Points on a hilly landscape, in no order, each with its height.
A ball rolls from a point to the lowest of its 2 nearest points, and stops where none of them is lower. Distance is the straight distance between rows; heights are no part of it.
(581) h=289: [-7.8,-19.8,-37.5,-12.7,30.3,32.7,36.0,26.4,22.3,-18.4,26.4,-11.8,4.2,-43.8,-18.7,28.8,0.1,15.3,12.5,-38.6,19.0]
(202) h=218: [-47.8,-1.5,11.1,1.3,17.3,-4.6,-24.0,-23.8,10.6,-21.0,27.1,15.2,1.1,-9.0,12.5,-3.8,-20.2,-22.1,-28.8,-11.0,59.5]
(108) h=427: [3.6,-9.5,-33.7,-30.6,6.4,25.5,37.2,46.2,-17.9,-44.3,-21.9,4.9,-0.8,16.0,11.6,27.3,-26.6,-14.2,-7.4,-13.8,6.3]
(423) h=311: [6.2,-2.1,-14.6,-4.9,19.1,11.4,24.2,56.0,19.4,-24.7,21.3,2.3,4.0,-25.2,-6.4,29.9,-12.1,-4.8,25.3,-43.9,11.0]
(948) h=524: [4.2,-11.9,21.3,-1.3,-27.4,21.9,-29.5,-5.5,-15.5,-29.4,-52.2,10.6,24.2,-18.4,-22.2,-0.1,36.1,-12.1,-44.7,2.8,-23.3]
(285) h=171: [-4.0,38.7,1.4,-13.6,-1.6,-1.0,-0.2,-40.8,-10.7,-5.0,-14.7,-4.9,-17.8,19.0,14.0,-9.2,-7.2,-8.5,-33.3,20.2,42.6]
(374) h=665: [22.1,-43.6,-55.1,-2.8,11.7,12.2,0.9,-70.9,12.3,31.6,10.5,6.7,-12.0,-15.5,-12.3,-38.1,3.2,-12.5,-16.3,6.5,-36.6]
(115) h=220: [18.5,21.0,10.3,-10.1,-14.9,-7.6,2.8,-10.2,0.5,-1.6,-8.1,-20.7,-23.2,30.4,18.7,-19.4,7.3,-1.8,-16.3,0.0,7.3]
(47) h=357: [-18.9,-3.5,13.9,27.6,-4.8,-10.7,-42.9,18.1,-13.2,-43.4,-4.3,2.3,29.0,3.8,-10.1,35.6,-19.5,-4.3,5.4,17.8,2.3]
(357) h=678: [2.2,66.1,63.8,-13.1,2.8,-31.2,-1.3,21.6,22.8,30.1,14.3,17.7,-18.5,-1.1,7.4,-22.3,-4.1,-9.2,4.2,-16.7,21.5]
(451) h=400: [53.2,-21.7,-39.4,6.7,8.2,-2.5,18.3,-21.6,25.2,34.4,-12.7,-27.3,-7.0,-1.5,1.6,-3.3,17.3,43.8,20.6,8.5,-26.5]
(405) h=303: [22.2,17.9,3.2,-3.2,17.6,11.6,15.6,14.9,6.5,-6.6,-13.2,3.3,17.4,-35.7,-22.6,14.1,5.8,17.9,3.9,-24.3,-3.1]
(1089) h=176: [26.7,-9.2,2.2,47.5,-6.3,-28.7,-36.5,6.0,14.7,20.8,-12.5,0.5,26.0,-28.0,-48.1,6.6,38.3,-10.2,28.3,-17.0,-43.4]
(241) h=337: [20.1,12.2,-21.8,-14.1,13.1,7.3,25.2,-18.9,-5.3,7.7,-7.7,-24.0,-0.8,21.4,14.8,8.2,-7.0,49.5,16.0,37.9,-15.3]
(36) h=344: [7.5,-15.1,-0.7,11.2,-10.3,1.7,-10.5,-27.1,6.8,17.1,15.3,-32.6,-5.8,-4.6,3.2,-20.5,28.7,30.4,11.6,-6.5,-22.7]
(1054) h=179: [-41.9,7.5,-11.5,-18.0,25.0,0.3,15.6,-3.3,8.1,-1.6,29.2,34.9,-13.0,-0.2,10.9,-5.1,-32.5,-38.5,-21.9,-20.7,50.3]
(884) h=396: [24.6,11.3,4.3,-2.2,-8.0,6.7,2.1,52.0,2.4,-44.1,-17.6,2.8,-13.2,11.6,12.1,26.1,-33.5,-32.5,-10.8,-38.6,32.0]
(82) h=540: [-56.0,28.5,39.9,-28.5,-15.2,35.7,10.8,20.5,-34.4,-28.2,-11.9,17.6,6.9,-29.7,-13.5,27.5,-2.9,22.0,-23.2,5.8,11.4]
(1195) h=170: [-51.8,36.6,36.8,-3.2,5.1,-19.7,-23.6,-14.2,-34.1,-1.6,5.5,33.5,24.3,21.0,7.4,4.5,-27.3,0.4,-5.8,65.2,4.6]
(1357) h=221: [-40.2,33.2,48.2,10.2,-14.0,-10.9,-31.5,-34.1,7.0,-11.4,21.0,0.4,-10.3,-5.6,11.9,-4.0,1.2,-6.7,-30.2,1.4,51.1]
(1198) h=588: [19.4,-41.1,-19.0,37.7,-28.5,-24.1,-16.0,28.9,11.8,19.9,-4.9,2.0,2.5,9.9,-8.9,-18.2,25.7,-43.7,26.3,-23.7,-29.9]
(1333) h=558: [-47.8,23.5,23.7,-8.3,-14.9,29.8,7.6,6.6,-20.7,-52.4,-2.9,-16.9,3.0,-14.0,0.3,39.6,-9.6,27.8,-10.6,-1.6,42.4]
(256) h=125: [-25.1,46.1,40.2,-19.0,-10.1,-11.2,6.9,-10.5,-38.6,-4.6,-10.0,15.1,-6.3,44.5,20.4,11.2,-23.1,-5.7,-1.5,51.4,0.3]
(1338) h=169: [-4.8,-28.2,-33.8,30.8,15.5,-2.2,-15.7,-1.3,-3.7,-33.1,0.1,-13.9,35.9,-15.6,-20.4,46.4,-6.7,12.6,23.2,-5.4,5.1]
(410) h=339: [-2.7,-4.6,3.0,-2.7,4.7,21.2,-4.4,-13.8,-6.9,-3.4,-15.1,11.5,18.7,-35.2,-29.0,4.0,10.8,21.2,-9.3,-3.5,-39.5]
(533) h=180: [-48.0,-38.4,18.1,3.0,-1.6,4.2,-20.1,-14.8,20.7,7.2,44.5,11.9,-7.7,-9.7,14.5,-45.9,20.2,-14.8,-21.2,-14.0,24.0]
(418) h=146: [-10.3,47.4,31.1,-44.4,24.3,19.1,19.0,-22.1,-32.0,7.1,-33.7,54.2,-4.9,-38.5,-19.9,-7.4,-12.6,-0.6,-24.5,16.7,-11.3]
(832) h=299: [62.5,9.7,-25.3,-35.3,10.8,-0.8,29.6,-11.6,29.0,15.9,-24.0,-25.6,-37.3,-4.6,15.0,-15.4,16.6,36.2,-22.8,-14.9,27.6]
(661) h=245: [13.3,18.4,-1.8,1.2,-13.5,1.7,-19.3,-73.6,-13.5,11.2,-19.9,-26.3,-12.0,25.9,8.1,-12.3,-0.4,5.7,-27.5,59.6,0.9]
(1045) h=261: [55.7,36.5,27.2,41.3,-3.4,-39.9,-37.8,17.5,25.5,-3.3,-8.2,-32.2,9.3,4.2,-6.3,16.9,3.0,8.8,18.1,-8.9,4.8]
(974) h=301: [47.2,45.1,10.5,31.0,7.1,-52.4,-25.5,0.1,22.1,7.0,-1.1,-30.9,-9.8,32.7,14.4,-0.4,-21.3,-4.0,17.4,12.3,23.5]
(479) h=402: [19.5,-0.3,-32.1,-22.3,0.8,0.9,31.0,12.5,-9.0,-21.9,-14.0,-0.9,-15.9,38.2,20.1,-5.9,-27.5,-13.8,-6.8,8.5,7.2]
(811) h=219: [53.5,1.2,0.0,45.8,-4.0,-36.8,-35.6,6.5,27.3,15.1,-26.0,-20.5,14.6,-9.8,-18.1,17.7,26.3,5.2,28.2,-9.2,-16.6]
(297) h=646: [20.1,69.7,11.5,-9.0,10.7,-42.1,10.6,-8.9,9.5,-3.1,-14.5,-0.5,-19.1,10.5,18.3,28.8,-32.7,-19.1,-6.1,-23.0,72.9]
(1284) h=465: [15.1,-22.5,-0.3,-4.7,-31.3,31.3,22.9,50.6,7.2,-34.2,-20.8,-41.1,-1.3,2.3,15.4,30.5,17.6,32.3,15.8,-36.0,5.9]
(491) h=262: [2.7,-10.4,-23.9,12.5,26.8,2.7,21.4,33.9,1.1,14.3,9.4,24.4,32.5,-35.7,-39.9,24.6,0.5,-10.7,22.3,-11.6,-38.5]
(830) h=129: [-27.0,49.8,32.6,3.6,36.9,-13.9,-30.5,-18.8,-22.8,-5.3,-18.2,40.1,21.9,-33.8,-31.1,15.2,-23.5,-0.1,-15.5,27.1,12.5]
(998) h=447: [10.3,-5.0,-18.1,-30.7,-4.2,38.1,36.1,37.5,-2.5,-39.6,-25.3,-20.8,-11.8,-11.1,16.5,28.4,0.8,22.5,-9.6,-27.7,16.4]
(175) h=586: [-54.6,23.0,18.0,-20.1,11.6,18.1,28.2,-8.4,-28.0,1.3,33.6,6.0,-1.1,2.7,15.0,19.9,-22.0,38.5,27.3,18.1,11.6]
(655) h=74: [-5.5,11.9,7.3,8.2,22.3,-0.2,-29.6,-29.7,-14.5,-15.3,-21.0,34.0,24.0,-17.2,-27.8,2.3,-10.1,-16.8,-28.8,26.4,-17.4]
(216) h=239: [16.3,11.7,-23.8,-4.1,24.9,-13.9,0.0,-77.2,9.0,31.7,16.2,18.6,-12.6,-14.6,-13.3,-33.2,-18.6,2.5,-14.6,20.5,-9.5]
(223) h=336: [66.3,8.1,-36.7,-27.5,2.1,-5.5,18.9,-18.2,18.6,11.8,-46.2,-37.2,-23.4,28.4,21.6,2.6,1.9,39.5,-16.5,19.7,5.9]
(1227) h=480: [38.1,-5.6,27.4,21.2,-35.7,-12.4,-20.2,48.4,14.9,4.1,-14.2,-19.7,4.8,-6.2,-9.9,-4.5,39.5,-3.2,18.2,-38.2,-13.9]
(668) h=572: [-43.2,17.6,33.0,-8.3,-13.8,18.9,7.7,26.6,-15.9,-25.4,25.9,-14.4,2.4,2.4,12.2,25.2,-9.7,36.8,15.6,-1.6,17.5]
(218) h=327: [-14.4,12.0,6.8,18.3,-11.8,0.6,-18.2,6.2,-17.7,-41.9,-5.1,-20.2,14.9,31.2,16.3,48.9,-29.1,4.9,6.4,24.2,30.2]
(905) h=172: [-48.4,-4.7,26.4,21.5,2.2,-27.1,-43.2,-17.3,11.5,15.5,55.0,5.8,3.4,17.5,13.0,-25.9,-9.6,-10.5,6.4,12.5,21.7]
(80) h=281: [25.1,4.3,-8.7,-4.3,12.3,19.9,-15.3,-81.2,20.2,19.6,7.3,7.7,-18.1,-37.9,-8.6,-19.7,6.9,29.2,-30.2,5.0,-20.6]
(772) h=633: [23.5,46.1,-2.7,-0.6,0.2,-23.8,7.3,1.9,1.2,-14.8,-21.3,-23.2,-13.7,37.4,33.7,30.4,-26.6,2.6,-6.3,8.5,53.8]
(17) h=420: [-5.3,-5.2,-2.9,-13.7,-3.6,10.0,-12.3,12.0,-5.7,-44.7,-33.7,27.1,-1.0,7.5,-0.9,-4.0,-14.4,-53.0,-55.4,-6.4,23.2]
(547) h=454: [-9.0,-2.0,15.6,-29.0,7.3,21.6,1.9,3.5,6.9,-17.8,-22.8,36.4,-13.1,-18.7,-2.2,-28.3,6.9,-38.3,-58.5,-19.7,19.6]
(1295) h=473: [-32.5,-3.3,8.7,-26.9,2.0,2.9,26.8,-21.5,18.0,26.1,46.3,-5.2,-42.8,9.6,33.0,-47.1,6.8,9.0,-4.8,-16.6,24.8]
(1308) h=266: [-10.3,-32.9,7.0,16.4,0.4,-2.9,0.7,16.5,21.2,31.6,37.6,6.5,7.2,-22.0,-12.0,-31.7,32.5,-3.9,14.6,-22.6,-19.9]
(326) h=127: [-12.9,27.8,-16.4,-26.3,15.7,24.0,20.1,-63.4,-21.2,-12.7,-23.3,-7.6,-21.8,9.1,18.5,17.8,-19.1,14.1,-40.4,34.1,36.3]
(643) h=519: [-29.1,-34.7,20.0,15.0,-34.7,-10.6,-18.6,34.3,-23.2,30.4,5.2,24.6,19.7,33.8,14.0,-29.5,13.9,-17.3,35.2,34.3,-48.5]
(1147) h=323: [-9.0,-6.6,-32.8,-3.2,36.4,12.2,26.6,-7.1,-3.9,16.4,34.2,1.4,12.5,-19.1,-24.2,27.7,-12.5,28.3,33.4,13.6,-32.0]
(73) h=343: [-13.8,-10.0,-36.1,1.8,38.2,4.6,25.0,-2.6,-12.0,-5.7,34.6,-6.6,16.2,2.1,-8.1,29.0,-31.7,6.4,29.3,18.6,13.1]
(1103) h=212: [-34.1,-18.2,5.0,25.5,2.5,-26.6,-26.6,17.0,-0.4,-2.9,44.5,17.4,8.9,21.4,10.7,0.6,-26.1,-25.1,17.8,14.2,6.8]
(559) h=389: [11.5,-14.3,14.9,-5.9,-16.2,-3.8,30.0,63.5,13.3,26.9,30.3,9.4,-19.0,16.0,11.9,-31.1,12.6,-20.7,26.8,-36.9,-19.9]
(647) h=141: [30.3,-0.1,-11.4,2.8,12.2,-9.6,-25.3,-51.4,-6.8,7.2,-40.3,11.4,5.8,-8.4,-25.5,-19.5,6.0,-9.9,-32.7,27.4,-31.6]
(694) h=482: [-2.6,-14.7,-6.6,6.8,-14.9,19.2,14.5,35.9,-4.7,-22.1,4.7,-37.6,15.9,7.1,4.9,41.3,5.2,48.5,39.2,-8.0,0.2]
(91) h=453: [-9.8,-19.3,-10.2,-11.2,-1.8,-10.3,12.3,1.5,17.6,18.5,33.7,-7.1,-29.0,34.8,33.1,-48.8,6.5,-24.0,-3.4,-12.2,8.4]
(1202) h=536: [20.5,-32.2,-18.4,31.8,-19.6,-5.9,-5.2,10.0,-4.3,13.4,-18.2,-41.3,20.9,4.8,-3.3,32.0,25.4,48.4,54.1,8.1,-29.4]
(485) h=329: [22.4,21.6,-8.9,18.0,16.9,-52.1,0.4,-13.3,23.7,13.3,32.4,-21.2,-24.8,40.3,27.1,-12.4,-24.2,-12.4,19.9,3.9,29.6]
(924) h=620: [4.4,-37.9,-38.1,5.6,24.3,-2.0,0.1,-14.0,-7.2,9.7,-12.5,38.8,17.5,-7.7,-26.3,-20.6,-0.1,-46.7,-15.0,2.9,-27.4]
(895) h=135: [-32.4,25.4,-3.6,-41.2,19.2,7.0,28.5,-9.0,-16.1,-18.3,-9.7,31.6,-6.2,-4.3,8.0,17.2,-32.4,-21.2,-22.0,0.9,35.6]
(558) h=446: [12.8,-27.8,35.1,13.9,-46.0,-1.3,-13.5,57.1,10.8,23.9,-4.5,12.5,1.5,-6.2,-2.1,-24.0,53.4,-13.2,24.6,-35.9,-35.5]
(1241) h=362: [27.7,27.3,13.0,11.2,-16.3,4.3,-19.8,37.7,-11.3,-50.7,-27.9,-8.8,7.9,26.0,10.5,46.4,-31.2,-12.2,-8.7,3.6,19.1]
(328) h=601: [7.8,31.2,1.4,2.7,-2.1,-21.1,1.7,23.3,-21.9,-11.4,6.1,-15.5,-3.7,72.8,32.5,24.9,-42.7,4.4,29.4,34.3,5.8]
(229) h=486: [0.5,-25.5,22.4,19.2,-24.0,-15.0,-16.4,40.9,-5.6,42.8,0.7,24.2,13.1,5.1,-8.7,-28.0,30.9,-18.1,37.2,5.4,-58.3]
(992) h=518: [-50.2,13.7,41.9,-25.5,1.3,24.1,-11.7,15.3,-0.6,-20.5,0.3,24.1,8.9,-53.5,-23.1,3.6,-2.9,12.2,-27.3,-23.0,23.7]
(490) h=228: [22.9,42.9,13.0,-39.9,-12.2,34.4,24.4,-33.5,-3.5,-10.3,-47.6,-13.5,-39.2,-6.9,2.5,3.8,14.2,6.5,-69.2,-0.9,42.3]
(463) h=407: [2.0,-49.3,22.6,21.2,-53.0,-4.1,-11.7,9.9,4.4,27.0,4.9,-6.0,-8.5,10.3,11.5,-35.1,59.5,3.7,24.3,-23.4,-33.2]
(769) h=260: [27.6,47.8,-9.6,-18.2,32.5,-6.2,20.6,-38.0,-8.0,10.9,-26.6,32.2,-3.4,-17.5,-18.2,-13.7,-15.6,7.3,-25.2,5.7,2.1]
(1095) h=167: [-5.4,-9.6,-43.9,-28.8,19.8,29.7,30.9,-49.8,-8.2,-9.3,-6.4,-18.0,-17.6,7.7,16.4,2.1,-15.7,22.6,-21.0,24.0,7.4]
(750) h=760: [-31.9,-34.4,40.5,-5.8,2.3,23.5,-13.6,19.3,8.9,31.0,7.5,40.8,11.8,-54.4,-21.6,-40.9,33.6,-1.8,-19.0,-16.2,-20.3]
(535) h=605: [21.2,-26.1,-34.9,14.5,8.8,-20.5,-10.5,9.8,10.9,9.2,-1.1,9.1,8.5,5.2,-7.7,-16.3,2.2,-40.4,2.9,-3.5,-15.6]
(859) h=178: [-13.1,48.8,38.1,-9.1,-10.5,2.6,2.3,-24.2,13.8,-1.1,16.5,-25.0,-21.8,-2.6,13.4,3.0,7.5,16.4,-11.6,-14.4,46.9]
(594) h=231: [-15.0,-35.1,-52.3,10.8,27.7,11.7,17.3,18.7,-14.8,-15.5,1.7,29.6,35.2,-22.9,-37.0,30.5,-9.3,-31.2,14.7,-1.5,-31.7]
(1076) h=302: [-10.2,-23.5,-21.2,12.4,12.7,2.5,17.8,4.6,14.6,21.0,46.3,-10.7,10.0,-9.9,-6.9,2.4,8.1,8.2,39.3,1.1,-27.0]
(1041) h=77: [-34.5,34.7,37.4,-45.3,9.0,19.8,34.4,-9.5,-28.1,0.4,-22.8,42.6,-8.9,-11.5,5.2,-2.1,-6.9,-10.6,-38.8,5.3,25.8]
(964) h=372: [47.0,-8.9,-52.4,-12.4,15.7,-6.2,15.1,-3.8,-1.6,-8.5,-37.7,-22.5,0.6,29.5,8.8,12.4,-12.8,8.2,-0.7,19.8,8.4]
(773) h=120: [-37.9,-35.4,15.9,24.0,-26.8,-8.9,-41.4,-30.6,22.8,3.9,47.9,-17.7,-9.0,25.0,24.0,-39.1,10.7,-9.7,-4.9,6.5,19.1]
(670) h=199: [-0.4,-29.5,-43.5,-27.0,7.4,31.4,40.3,-8.5,-3.2,-16.3,5.0,-32.0,-14.6,10.5,21.8,6.7,-2.0,26.2,1.6,-3.4,4.4]
(933) h=315: [8.2,-15.4,-11.9,10.0,15.6,16.4,-3.0,-51.6,17.9,17.0,30.8,-9.2,-1.8,-37.1,-6.0,-6.8,14.3,39.2,0.1,-8.7,-27.0]
(1113) h=298: [6.0,-2.8,-3.5,18.7,-13.8,-14.0,-14.0,24.8,5.6,-26.1,14.7,-43.1,-4.1,41.5,32.8,29.9,-24.3,4.8,26.0,-2.2,30.0]
(1099) h=585: [4.7,-6.2,-20.7,13.6,-12.8,-30.3,-13.0,-1.2,-14.9,-0.3,5.5,-23.5,7.4,57.0,19.9,5.7,-29.0,-9.1,28.8,43.1,-3.8]
(795) h=720: [7.4,-4.8,51.6,21.5,-10.6,-24.6,-36.6,24.9,24.3,23.3,10.8,14.8,6.4,-18.8,-7.1,-36.0,26.0,-28.7,-13.6,-23.6,-0.4]
(112) h=651: [0.4,-29.1,-50.7,-24.4,22.2,5.3,23.0,-49.8,-4.4,14.9,13.6,18.5,-13.6,10.9,-0.9,-42.6,-11.7,-17.2,-16.1,11.8,-18.4]
(696) h=196: [34.3,4.9,-34.0,-1.9,15.5,-15.3,-20.1,-72.0,4.6,8.3,-13.6,-5.8,-9.9,15.6,-6.9,-30.2,-7.2,-0.5,-29.0,31.0,-1.4]
(842) h=492: [-28.1,-0.9,31.4,-12.1,-9.7,21.3,-17.6,18.2,-10.9,-33.2,-29.1,21.6,10.8,-30.4,-28.3,-2.4,8.9,-10.4,-34.2,-12.6,-2.8]
(1283) h=517: [6.8,-33.6,-0.3,8.9,-36.0,24.5,13.6,28.0,-17.5,4.4,-18.1,-24.8,12.0,-8.2,-6.9,18.8,44.8,44.5,40.8,-9.3,-46.2]
(63) h=567: [-26.7,-16.9,2.0,14.5,-12.1,-10.0,-28.6,-10.7,-21.5,-7.1,4.4,-1.5,15.3,43.9,11.0,-6.5,-19.4,-18.4,4.2,53.7,-14.6]
(1317) h=553: [9.3,-42.2,-33.5,17.2,-13.0,3.6,2.4,-8.4,-8.6,-9.3,-17.9,-31.4,12.9,20.7,9.8,25.4,7.5,17.5,29.1,11.3,-14.4]
(22) h=269: [6.6,8.3,6.5,29.6,-7.7,-19.0,-27.4,-4.3,14.1,-14.5,16.0,-33.3,1.4,14.0,19.6,3.5,-0.3,1.3,9.9,-4.7,23.5]
(427) h=636: [-24.2,-35.3,-23.9,-15.8,20.0,19.2,9.6,-21.4,-10.4,-10.5,-5.8,21.8,1.1,-1.9,-6.8,-19.1,-6.0,-31.2,-32.2,8.9,-6.6]
(300) h=300: [25.9,23.0,-31.0,-24.6,34.3,-5.5,22.9,-19.6,-9.6,20.8,-18.2,9.8,-1.8,-0.7,-13.0,4.4,-18.9,16.6,2.1,26.6,-14.3]
(292) h=545: [-32.7,-32.7,11.9,23.5,-33.0,-20.4,-31.3,-3.7,-21.5,14.8,13.8,-14.4,16.8,36.9,8.8,-17.7,9.0,-4.5,43.8,35.3,-34.2]
(25) h=513: [19.6,2.3,24.8,18.7,-21.8,0.0,-33.6,16.1,0.1,-13.6,-34.4,-1.8,13.0,-10.9,-18.7,-7.1,25.2,-15.0,-8.8,-11.4,-18.9]
(376) h=345: [-13.6,-11.7,15.0,-11.5,-9.8,24.2,28.6,82.0,-2.7,-10.0,10.2,19.9,2.8,-21.1,-9.2,13.0,-6.2,2.6,22.0,-33.9,-12.3]
(111) h=232: [-6.5,-35.2,-29.6,-24.4,4.7,33.4,37.2,18.5,-1.7,-11.6,3.0,-2.2,1.2,-12.0,2.6,-6.1,13.3,5.6,3.2,-23.3,-20.1]
(1002) h=355: [1.6,19.1,-5.6,13.5,14.5,-33.0,23.7,20.6,18.2,23.1,48.4,5.1,-10.7,28.6,15.0,-18.5,-28.6,-32.4,24.3,-2.1,9.6]
(1011) h=183: [25.8,48.2,18.6,-30.9,9.6,19.3,14.0,-23.3,11.0,-12.7,-48.1,2.1,-29.0,-46.1,-15.2,-1.4,12.4,9.5,-53.9,-39.1,31.6]
(1189) h=740: [12.0,-6.3,44.8,0.5,-0.9,-4.0,-9.7,29.6,16.6,37.0,-0.7,36.1,6.2,-31.6,-26.7,-34.1,31.5,-10.0,-12.2,-20.0,-34.4]
(1176) h=779: [-35.8,-19.5,51.0,-5.7,-21.1,26.7,-22.9,-5.9,5.0,32.4,11.7,25.6,-6.1,-33.2,7.8,-55.3,35.9,7.8,-38.3,-3.8,-9.2]
(788) h=201: [-42.5,-44.1,-28.4,16.4,11.2,4.3,-9.4,8.5,-12.7,-21.6,28.7,11.0,34.8,-21.8,-26.5,27.1,-7.8,-7.2,12.6,-4.8,-14.0]
(710) h=498: [-22.6,-38.0,-15.0,5.5,-14.0,33.2,0.4,14.5,-17.4,-11.2,-1.1,-19.9,24.0,-14.9,-9.7,33.0,20.0,51.8,22.7,0.2,-21.1]
(184) h=618: [21.3,34.9,-11.9,-11.4,-7.5,-26.0,21.0,-12.1,-9.5,2.3,-11.4,-24.0,-21.4,66.3,37.3,-4.5,-36.2,-3.5,9.5,36.7,28.4]
(724) h=227: [-35.9,-58.1,-5.5,21.2,-2.2,9.4,-23.9,-10.7,22.2,11.8,33.7,13.5,1.5,-35.8,-12.3,-29.2,28.5,-16.6,-5.2,-24.2,-5.5]
(757) h=699: [5.8,27.6,69.0,3.7,-11.0,-21.6,-25.0,56.8,29.0,30.4,12.1,13.0,-15.6,-4.0,12.0,-40.3,13.4,-24.7,-5.2,-33.6,14.9]
(1344) h=373: [28.9,-32.2,-10.7,24.6,-33.4,-7.1,-6.5,-11.4,14.3,33.8,-8.5,-27.5,-6.7,-12.3,-7.6,-24.4,49.4,12.6,20.8,-28.4,-32.6]
(821) h=399: [47.4,-29.5,-22.1,13.7,-4.1,7.1,4.7,-11.6,26.9,21.7,-12.8,-35.4,-4.4,-30.2,-10.9,9.8,41.7,36.5,15.8,-31.0,-14.3]
(1255) h=182: [-5.4,63.1,60.1,-0.6,-34.1,-17.5,-16.4,0.4,-19.9,-3.1,-10.8,-12.4,-21.8,45.8,22.8,6.0,-6.3,-1.5,-8.8,45.3,16.9]
(365) h=295: [13.9,-16.4,-3.1,21.7,-3.9,-4.5,15.7,69.0,-8.4,3.9,2.1,13.0,30.8,-16.8,-33.4,37.8,5.7,-14.3,39.2,-11.4,-40.2]
(1029) h=430: [2.2,-14.2,-8.9,-21.1,-19.2,-9.5,20.6,15.9,-6.9,8.6,8.4,6.7,-26.0,55.8,27.3,-32.4,-15.2,-23.6,-3.2,6.9,-7.9]
(88) h=139: [2.2,51.2,21.7,-22.1,9.6,14.2,12.9,-34.8,9.9,5.3,-7.8,-7.2,-17.6,-37.1,1.7,7.8,-0.5,22.3,-25.1,-32.7,46.1]
(676) h=570: [10.8,-48.2,-37.8,34.1,-26.3,-4.0,-13.1,15.8,-8.8,2.6,-25.2,-7.6,8.8,8.1,-4.5,10.9,25.5,-12.0,43.4,-14.7,-25.5]
(1301) h=361: [4.1,6.9,-42.8,7.9,31.6,-22.0,28.0,11.9,3.2,9.3,32.7,-12.3,2.8,27.1,8.3,10.2,-40.1,-12.8,39.5,17.8,1.2]
(738) h=356: [-9.1,-36.3,3.4,15.2,-16.5,-3.4,16.8,67.4,17.0,46.0,43.1,23.2,5.7,3.0,3.6,-4.3,8.2,-37.0,42.4,-15.9,-34.5]
(1268) h=124: [-43.7,23.9,8.2,-7.6,20.1,1.5,-16.2,-45.2,-39.6,-7.0,8.3,22.0,17.0,-3.1,-8.1,18.1,-27.6,1.8,-9.8,55.1,-7.9]
(367) h=661: [35.8,69.4,25.6,-11.7,9.0,-44.7,20.2,4.5,25.6,22.0,2.1,6.1,-27.9,4.5,12.3,-5.0,-13.9,-2.3,11.4,-24.1,40.7]
(1204) h=73: [-23.6,9.2,-13.6,-21.4,9.6,22.2,-0.4,-50.2,-26.6,-17.4,-20.7,6.6,6.2,14.6,-6.8,5.2,-17.8,-0.2,-34.3,52.3,-5.3]
(488) h=326: [-8.9,-37.9,-6.2,33.1,-10.6,-10.8,3.5,63.3,7.7,17.4,29.4,11.7,20.8,-23.6,-14.4,26.0,15.4,-34.0,36.5,-33.9,-29.0]
(200) h=263: [35.8,24.3,-2.9,-9.3,5.1,-0.1,17.6,6.2,12.4,-4.8,-15.1,-20.7,-16.6,-3.0,5.8,-6.8,8.4,22.1,-7.1,-22.0,14.2]
(1223) h=264: [-30.6,-25.2,-6.8,-10.4,4.5,32.9,9.8,11.9,-3.2,-25.9,18.4,-1.7,7.8,-23.7,-10.3,12.9,5.2,10.2,-5.5,-32.5,8.6]
(477) h=369: [35.5,-13.8,-42.0,-17.4,-1.5,4.8,15.3,-43.3,-3.1,26.8,-1.6,-29.0,-23.7,20.8,16.3,-24.6,4.2,36.7,10.0,22.8,-23.9]
(1144) h=208: [17.6,49.5,25.1,-23.0,15.7,9.4,-1.6,-57.7,-13.4,21.3,-32.2,39.6,-0.6,-29.4,-14.7,-16.2,-6.8,14.0,-38.6,22.3,-30.5]
(355) h=387: [-5.2,-8.3,-2.0,10.7,-3.3,3.2,-29.7,21.0,-18.5,-53.2,-26.1,12.4,20.2,2.1,-11.3,25.3,-16.9,-37.5,-24.6,-0.7,2.6]
(756) h=134: [6.4,-11.8,-8.6,43.9,12.5,-17.4,-31.1,7.3,19.9,-5.8,12.6,-7.3,26.3,-30.9,-32.0,24.8,18.5,1.4,19.7,-20.7,-4.0]

For each start below, name the point where the ball stops.
(1189) => (655)
(738) => (756)
(328) => (655)
(1301) => (773)
(175) => (773)
(1227) => (655)
(821) => (655)
(451) => (1041)
